Points on a hilly landscape, in no order, each with its height.
From any point a ball takes the steepest step (drop divided by distance) to one of its 6 nearest points. It stops when none of these is lower. Distance is the straight distance between rows; heights are no part of it.
Q_74 h=901: [ 79  82 138  72 102 131 125 110  82 130  91 119 159 132]
Q_840 h=462: [180 147 138 161 161 132 135 151 166 121 141 148 102 162]
Q_902 h=504: [141 120 158 124 141 149 113 117 160 109 104 172  84 152]
Q_427 h=468: [180  74 194 155 165 135 105 122 130 133  97 169  40 155]
Q_979 h=334: [168 144 135 162 156 135 135 129 139 116 133 129 116 155]
Q_372 h=463: [169 112 174 138 153 130 103 137 152 133 111 186  54 153]
Q_284 h=410: [121 154 135 124 115 116 147 114  83 132 125 124 133 121]
Q_825 h=338: [168 161 109 171 139  89 131 169 108 156 180 120 124  98]
Q_314 h=278: [ 90  47 147  94 125 165 118 111 173 109  81 146 112 134]
Q_331 h=466: [186 126 170 149 161 126 119 152 159 136 130 186  69 151]
Q_819 h=102: [156 160 116 167 134  96 143 152 100 154 165 125 126 111]
Q_733 h=562: [109 136 139 112 117 126 136 101  83 123 116 117 133 135]
Q_747 h=682: [ 71  32 129  88 115 164 129 117 125 132  70  96 172 142]
Q_306 h=395: [177 146 129 170 157 130 139 138 140 123 156 125 116 154]
Q_903 h=620: [ 97 204  73 122  92 127 151 116 134 128 149  89 183 101]
Q_333 h=234: [191 147 135 168 167 131 135 168 172 122 165 150 104 151]
Q_541 h=236: [177 151 100 170 139  73  97 193 117 159 205 111 123  73]
Q_86 h=834: [ 69  16 129  93 114 173 135 122 151 146  60  99 177 141]
Q_15 h=470: [ 90 198  78 103  89 129 148 103 128 120 144  89 191 104]
Q_623 h=128: [190 130 104 181 152  77 101 195 120 149 215 102 118  86]
Q_152 h=482: [146 104 169 126 143 146 105 120 153 119  98 184  64 142]
Q_235 h=405: [101  57 156  98 129 163 108 111 165 109  86 156  92 132]
Q_429 h=481: [106 196 104 113  98 118 147 122 121 139 148 130 154  98]
Q_741 h=211: [ 89 196  72 110  86 122 153 103 116 118 144  71 203 109]
Q_481 h=499: [119 110 141 120 133 148 119 103 126  95 103 120 122 159]
Q_353 h=426: [109 171 123 113 104 107 144 111  97 143 136 129 136 108]
Q_810 h=317: [180 146 117 186 156 101 135 159 117 147 174 110 129 123]
Q_612 h=575: [ 77  43 135  95 120 162 126 111 136 111  79 102 152 149]
Q_724 h=483: [129 129 138 128 128 131 135 100 100 111 117 115 126 150]
Q_746 h=355: [143 182  94 158 127  94 125 175 127 165 175 132 135  80]
Q_106 h=388: [162 137 146 146 154 138 123 134 165 115 128 160  92 158]
Q_513 h=56: [160 166  91 167 130  80 104 190 131 164 194 120 134  68]
Q_8 h=815: [ 92  71 140  99 117 149 120 101 114 104  89 103 143 149]
Q_870 h=687: [100 203  80 126  94 123 145 126 139 134 152 109 172  94]
Q_677 h=382: [101  76 144 106 131 160 117 105 155  96  93 133 118 147]
Q_628 h=256: [197 130 113 187 173 105 129 181 141 129 197 111 121 126]
Q_518 h=384: [181 144 125 177 166 119 135 157 146 125 158 126 115 146]
Q_853 h=616: [ 96 157 124  88  98 111 136 108  90 133 124 133 148 115]
Q_811 h=365: [125 178 116 133 113 106 149 124 104 153 148 130 134 104]
Q_255 h=318: [143 160 129 148 126 110 146 119  93 138 138 121 129 124]
Q_693 h=814: [ 79  58 132  85 112 141 132 106  97 123  80 104 159 138]
Q_950 h=346: [139 126 142 136 138 145 129 105 135 103 114 128 120 159]
Q_994 h=484: [143  77 180 130 144 139 103 115 143 130  91 179  54 139]
Q_320 h=830: [ 95 122 134  83 102 122 134  97  80 124 112 125 145 124]
Q_52 h=476: [114  84 156 107 134 158 110 107 163 108  90 164  86 139]
Q_947 h=199: [151 140 141 146 147 146 129 116 143 106 124 136 112 163]
Q_716 h=159: [ 81  39 143  96 127 169 124 113 168 112  79 131 128 141]
Q_520 h=660: [ 87 174 107  83  99 117 143 109 115 128 131 134 162 107]
Q_911 h=609: [ 76 173  98  71  93 126 135 104 124 119 132 116 181 114]
Q_490 h=435: [129 116 147 121 140 155 117 110 156  99 103 146 103 158]
Q_824 h=773: [ 67  34 133  83 104 157 129 118 101 140  63  97 182 141]
Q_719 h=608: [113 102 142 117 125 143 126 100 110 101 102 113 127 152]
Q_688 h=473: [111 203  71 144 105 117 137 147 144 145 164 106 165  86]
Q_261 h=217: [181 144 110 184 153  86 121 180 117 152 196 108 123 105]
Q_463 h=453: [168 128 168 142 155 134 120 137 166 126 116 176  70 150]
Q_408 h=809: [ 97  88 139 101 119 137 121  98 101 109  98 103 144 148]
Q_386 h=292: [142 182 101 151 121 100 134 155 116 164 164 133 135  90]
Q_171 h=898: [ 86 120 135  75  99 123 129 105  81 127 105 127 153 122]
Q_624 h=343: [126 198  87 151 115 109 134 152 133 155 166 130 144  85]

For each start below, name the point where the ball stops.
Q_628 | Q_513
Q_320 | Q_819
Q_688 | Q_819
Q_429 | Q_819
Q_733 | Q_819
Q_693 | Q_716
Q_8 | Q_716
Q_902 | Q_947

Write out the way that a ball takes from each point below.
Q_353 | Q_255 Q_819
Q_52 | Q_314 Q_716
Q_427 | Q_463 Q_106 Q_947
Q_74 | Q_693 Q_612 Q_716
Q_481 | Q_950 Q_947
Q_719 | Q_950 Q_947
Q_824 | Q_612 Q_716
